Points on a hilly landscape, in no order, each with its height.
A ball rolls from a point to the lowest of its 2 nearest points, and stops where none of them is lower. Distance is the straight distance between rows; heights are no part of it.
Z584: [ 15  10 -14  -5  -8 -11   6 -23   0 -34  19  -3 -14   1  30   3 -10  21
  17   2  -5]  height 5.81
Z161: [ -2  -9   5 -12  -8   9  11   9  17 -33  17 -15  -6  14  12   1   4  11
   9   2   2]  height 4.68
Z735: [ -3  14   6   5 -12  -6  -9  -3  -8  16 -29   9  12   6 -12  -2   4  -1
  -8  43 -16]  height 6.17
Z689: [ -8 -24  16 -34   6  34  10   7  33  10  16 -36  11  -1   5  11  20   9
   0   2  11]  height 5.99
Z213: [-11 -13  -1   7   7  18   7  12  14 -16 -11  -2 -19  -7 -10  -9  11  -8
  -1 -12  -1]  height 3.54
Z687: [-28   2 -11  -2  -6  20  25   6  22  25  -5  -4  16 -16 -11 -29   0   3
  -7  18   0]  height 5.46
Z817: [  1 -26   0 -17   1  -4  12   1   6  13 -26 -11  10 -15 -22 -10   4   8
  -7  -9   1]  height 5.90
Z855: [ 17 -24  11  -9  15  15  13 -18  35   7 -11 -17   0  23  -9  15  20  22
  15   0   9]  height 4.53
Z673: [ -6   2   1 -15  19 -14  26  -2   2 -11  21   1   7  19  -6  16  -3   7
 -14 -18   7]  height 3.18
Z563: [  2  11  14  38 -14  -9 -13  30 -32  27  14  -1  -2 -15 -15  35  -9 -30
   2  10  12]  height 5.11
Z820: [ -4   5   6 -13 -10   3   1   9  -3  15 -30  -2  15 -12  -7 -11  -1   9
 -18  27 -14]  height 6.09
Z665: [ 20  26  -5   3   8  -5 -12 -24  -3  -9   9  24 -17  26   4   2   5   6
 -19  -5   3]  height 0.22
Z708: [ -9  -4  -1  -7  -8  -5  -1  17   2  22 -22   4   7 -24 -20  -6  -8   5
  -7   0  -8]  height 6.01
Z614: [  8  21   0  13  -2 -12 -33  -9 -26  13  -3  29  -4  16  -9   8   3  -5
  -4  10  10]  height 1.79
Z148: [ -8  18 -14  22 -19 -19  -8 -23 -24 -24   3  -5 -25 -30  23  -1  -8   3
  26   2  -3]  height 5.82
Z850: [ -3 -12   0  -4 -13  23   5 -16   4  42 -24 -30  23 -16  -2 -33  21   8
   7  24  13]  height 5.48
Z277: [-23  12 -10  21 -12  -7  -4  -6 -24 -20  16   2 -13 -24  19  -9  -3 -10
  17   2   5]  height 6.00
Z803: [-26   9  -3   3 -15  23  13  -7   3  33 -17 -18  20  -9  -6 -23  21  -2
   2  29   9]  height 5.28
Z164: [ 11  19  -1   5 -20 -17 -16 -22 -18 -30   2   3 -22  -2  20   3   3   9
  12  10  -3]  height 5.61
Z917: [ 22   3   6  -7  14 -14 -18  -9   3  23 -38  22  -9  -3 -25  13  -3  14
  -8  -2  -8]  height 2.91
Z188: [-26   5   6  12 -14  -7 -14   7 -37   3  17  -7  26 -21  11 -17   7 -29
  -6  21   1]  height 2.06
Z102: [-10   1 -10  -4  -8  -2  -5  16 -26 -13   9   0  21 -10  20 -27  -5 -12
   3  11  -5]  height 2.93
Z973: [ 23 -16   9  -9  17  12  21 -18  23  -1  -5 -19 -17  39 -11  32  15  12
   1 -10  12]  height 4.36
Z706: [  7 -16  -6  -6   7  -2  13   8   5 -36  32 -16 -12  13  18  -3  -6  -9
   8 -16 -12]  height 4.39
Z995: [ -5   0   2  -5 -15  16  10  -5  20 -22  -2  -9  -8  16  -5   2  10  17
  14  14  -5]  height 4.86
Z586: [ 26  11  -8   8  11  11   2 -12   5 -11  -4  15 -19  33   2   4   4   9
  -7   6   8]  height 0.91
Z710: [ -4 -18  10 -32   8  32   7  -1  32  22  -3 -36  22  -8  -1 -14  25  12
  -2  -2   4]  height 5.83
Z700: [ -3  -2  12 -29  -4 -22   7 -16   2 -28  24 -16  20  25  13  13   5  11
   8  -9  -6]  height 2.55
Z998: [-13  -3  -8   8   3  12   4  -9   2   8 -10   9  12  12 -15 -12  15   9
   5  12  16]  height 1.63
Z460: [  2   3  -1 -27   8  -5  -4   3  -3 -16  -7  10  16  11   4  -1  -1   8
 -21   9  -4]  height 3.73
Z672: [  1  15   6  26 -27 -20 -19  28 -38  16  23  -5   3 -30   9  32 -16 -31
  21   8   5]  height 5.29
Z795: [-15 -27   7 -26  13  -7  31  -2  12  16  -4 -16  32  -5 -22   1  14   3
 -10 -16   6]  height 6.08
Z83: [-17   2 -16  10   4  10   7   9   0  -1  17  18   9   2  -4 -16  -3  -3
  -1   3   7]  height 2.25
Z877: [ 12   3  12 -20  -3 -22  -4 -27  -3 -34  21  -7  -6  24  12  12  11  11
  13 -20  -2]  height 1.55
Z284: [ 11  13 -18  16 -22 -22 -22  22 -27   3  19  16 -14 -12   5  11 -20 -16
  17 -16   1]  height 4.62
Z407: [ -8   9  19  14 -27   8  -8   8 -11 -12 -20 -14  -6  -3  13  -2   9  -4
   1  35  -6]  height 5.21
Z812: [-18 -16  -3 -40   0   3  29   3  14  -2  17 -17  22   8  -3  -4  10  11
  -7  -2  11]  height 6.22
Z752: [  4  16 -27  23 -14  -7  -9  22 -34  15  16  21 -12   1 -10  10 -18 -17
   5   1  11]  height 4.80
Z596: [-23  -7  -2 -12  -8  22  21  18  22  13   8  -5   5 -24   5 -41  -3 -15
  -8  17 -12]  height 5.62
Z8: [-20  11   7  -1 -26  25   3  -1  12  -5 -15 -14  -3  -2   4 -11  14  11
   1  34  -9]  height 5.04
Z885: [  5   3 -14   2 -11 -30 -20   4 -18 -20  20   7 -13 -16   6   2 -11  -4
   9 -21 -16]  height 4.32
Z48: [ -4 -15   7 -14   8 -15  33   4   2 -35  29 -19 -20   5  15  15 -10  -9
   4 -26  -4]  height 4.65
Z936: [  6  -2  12 -19  15  -2  11  -2  12  -5  -2   3  12  20  -5  13   2  13
 -17  -3   2]  height 3.48
Z896: [ -8   3 -15  -1  11 -13   5   0   3 -13  25  19  14  10  -9  -4 -10   0
  -3 -18   1]  height 2.74
Z515: [ -3  18   1   9  -5  -1 -14  35   0  14   2  14   3 -25   5   1 -30 -15
  -6   6 -21]  height 3.71
Z847: [  0   6   6  19  10   8 -19  12 -18  20 -19  13   9 -10   2  -5   5 -17
  -9   6  -4]  height 1.84
Z114: [-15   5 -12  12 -15  -6  -1  25 -18  14  23  12   2 -31  14  -7 -28 -26
   6  15 -10]  height 4.00
Z73: [-16   2 -16   5 -10 -19  -9  16   2  -7  29  12   0 -34  12 -13 -37 -16
  13  -5 -22]  height 4.37
Z889: [  2 -15  12 -24  -6  -1  17  -8  21 -10  28 -24  23  39  -1  20  12   7
   6   0  -5]  height 3.29
Z427: [-16   7  -6   9   1  -3  -8  28   4   0  31  23 -16 -26  -7  -3 -32 -21
  11 -23 -11]  height 4.69
Z972: [-17  13  16  27  -9  -2 -20  11 -28  14  -1  -1  21 -13   3  -1   3 -25
 -12  17  -2]  height 1.15
Z834: [ -6   8   4   4 -25  -1  -9  -8 -19 -31  -5 -10 -12   3  15  -4   9  -2
  23  26  -4]  height 5.40
Z223: [ -5  29  -2   9   6  -5 -26  -7 -11  -5   3  27  -4   7   6   2   0   6
  -3  -1   5]  height 1.13
Z566: [ 18 -23  17  -8  21   8  24  -8  10   3   6 -29   6  43   6  36  14  -2
  -4 -15   2]  height 4.11
Z247: [ -3 -22  21 -13  17  10  20   4  20 -10  19 -30  13  27   9  19   8  -8
   2 -13  -4]  height 3.75
Z829: [ 14 -23  -3 -19  -7  20   4 -10  24  27 -19 -27  18   0  -1 -23  14  15
   7  19  11]  height 5.65
Z964: [ 28 -19 -10   8  12  -4   0 -30   8  14 -38   8 -14  11  -7  -1  -2  16
   6   4  16]  height 2.27
Z854: [ 19   5  -1  24   4   9  -8  -2  -4   0 -25  11 -16  17  -2   1  -3   3
  -8  12  -7]  height 1.42
Z786: [ 18   7   8  -2   4 -11   2 -24   7 -36  22 -11 -20  25  13   9  12   6
 -11 -28  -1]  height 2.39
Z994: [ -8   3   0 -30   0 -12  -7  12 -17 -16  11   3  22  -8  18 -14  -1   5
  -8   0  -1]  height 3.44
Z87: [  5  -8 -13  18   3  -4   0 -19 -14  20 -32  11  -8   9 -22   1  16   6
   7  14  22]  height 2.26
Z236: [ 15  -8  -7  19  20   5 -14   0 -13  34 -30  14   9 -14  -3  -6  -4  -3
  -6  -3   5]  height 2.24
Z312: [  6  11   4   9   7   7  -6  -8   5 -33  13   2 -32  12   8  -6   9  -1
 -12 -31   0]  height 2.85
Z170: [  5  -5   9  -5  -3  15  -6 -18  21  -4 -19  -4 -10  28 -13   4  31  12
  17  13   3]  height 4.72
Z129: [  7  -6  -4  -2   0 -18 -14   5 -11 -35  16   0  -3   0  13 -13  -7  -5
   2 -21 -16]  height 3.99
Z517: [ 27  -4   2  10  13  -9 -26 -18 -10  39 -42  18   5 -11  -9   4  -1   3
   0   6   9]  height 2.58
Z724: [ 23 -24 -10  14  24 -13  -2 -25  14  18 -24   7  -1  10 -23  -2 -10  14
   2 -25   2]  height 1.88
Z100: [-30  16  -1   3  -3  10   2  15 -22 -10   0   5 -11 -27  10  -9   1  -9
  -1  10  16]  height 6.15
Z51: [  6 -36   6  -9   2   8   9 -13  23  21 -29 -23  10 -11  -8 -20   4  12
   3  -1   8]  height 5.78
Z287: [-25  -6  -1 -25  -7   9  17  22   0  -6  13   2  -7 -34  -1 -33  -7 -19
  -5   9  -4]  height 5.76
Z805: [ 14   8  10   4  19  -3 -13   1  11  11 -23  19   1  -6 -17  14  -9  11
 -19 -21 -13]  height 3.14
Z780: [ 15 -23  11   3  39   9  19 -25  26  18 -19 -15  10  13  -2  10   3   6
 -12 -30   5]  height 2.67
Z720: [  4  16  -9  32 -16  -8 -16  19 -24  35   1  23   5   1 -19  27 -13 -20
   8  10   4]  height 4.96
Z871: [  0   3  -8  13  20  12   7   8   3  -3 -10  17 -28  -6 -14  -3   2  -2
  -9 -21  10]  height 3.34
Z57: [ 11  16   4  -9   5 -12 -14  20   4   2  -1  16  -5 -11 -13  21 -18   4
 -21 -29 -10]  height 3.35
Z414: [  4  21  -1   7  -9  -6 -26  30   3  15  -2  24  -3 -16  -6  19 -23  -5
   2 -11 -14]  height 3.55
Z937: [ -7  16 -11   4  -2  10   7 -11  14 -24  15   1  -1  -5  33  -6 -12  10
  16  18   5]  height 5.98
Z92: [ 18  -9   9   9  31  -6  16 -27  26  16 -12   6  -3  24 -20  16  -3   6
 -14 -35  -4]  height 2.30
Z508: [  4  12  -8  10   9   2   1   9  -6 -16  11  14 -34  -3   7  -6 -11  -3
 -14 -19   3]  height 3.13

Call two points neighbours if one is among the 2 nearest of the other. Go from one point of each pair to the other, from neighbour to neighbour, staying as low as possible. Name the highest point that can't be avoided.
Z998 and Z665 -> Z460
Z998 and Z724 -> Z964
Z972 and Z665 -> Z847

Where does a ball stop that starts at each point below?
Z170 -> Z877
Z148 -> Z706
Z820 -> Z803
Z563 -> Z129
Z584 -> Z706
Z795 -> Z803
Z114 -> Z972
Z427 -> Z972
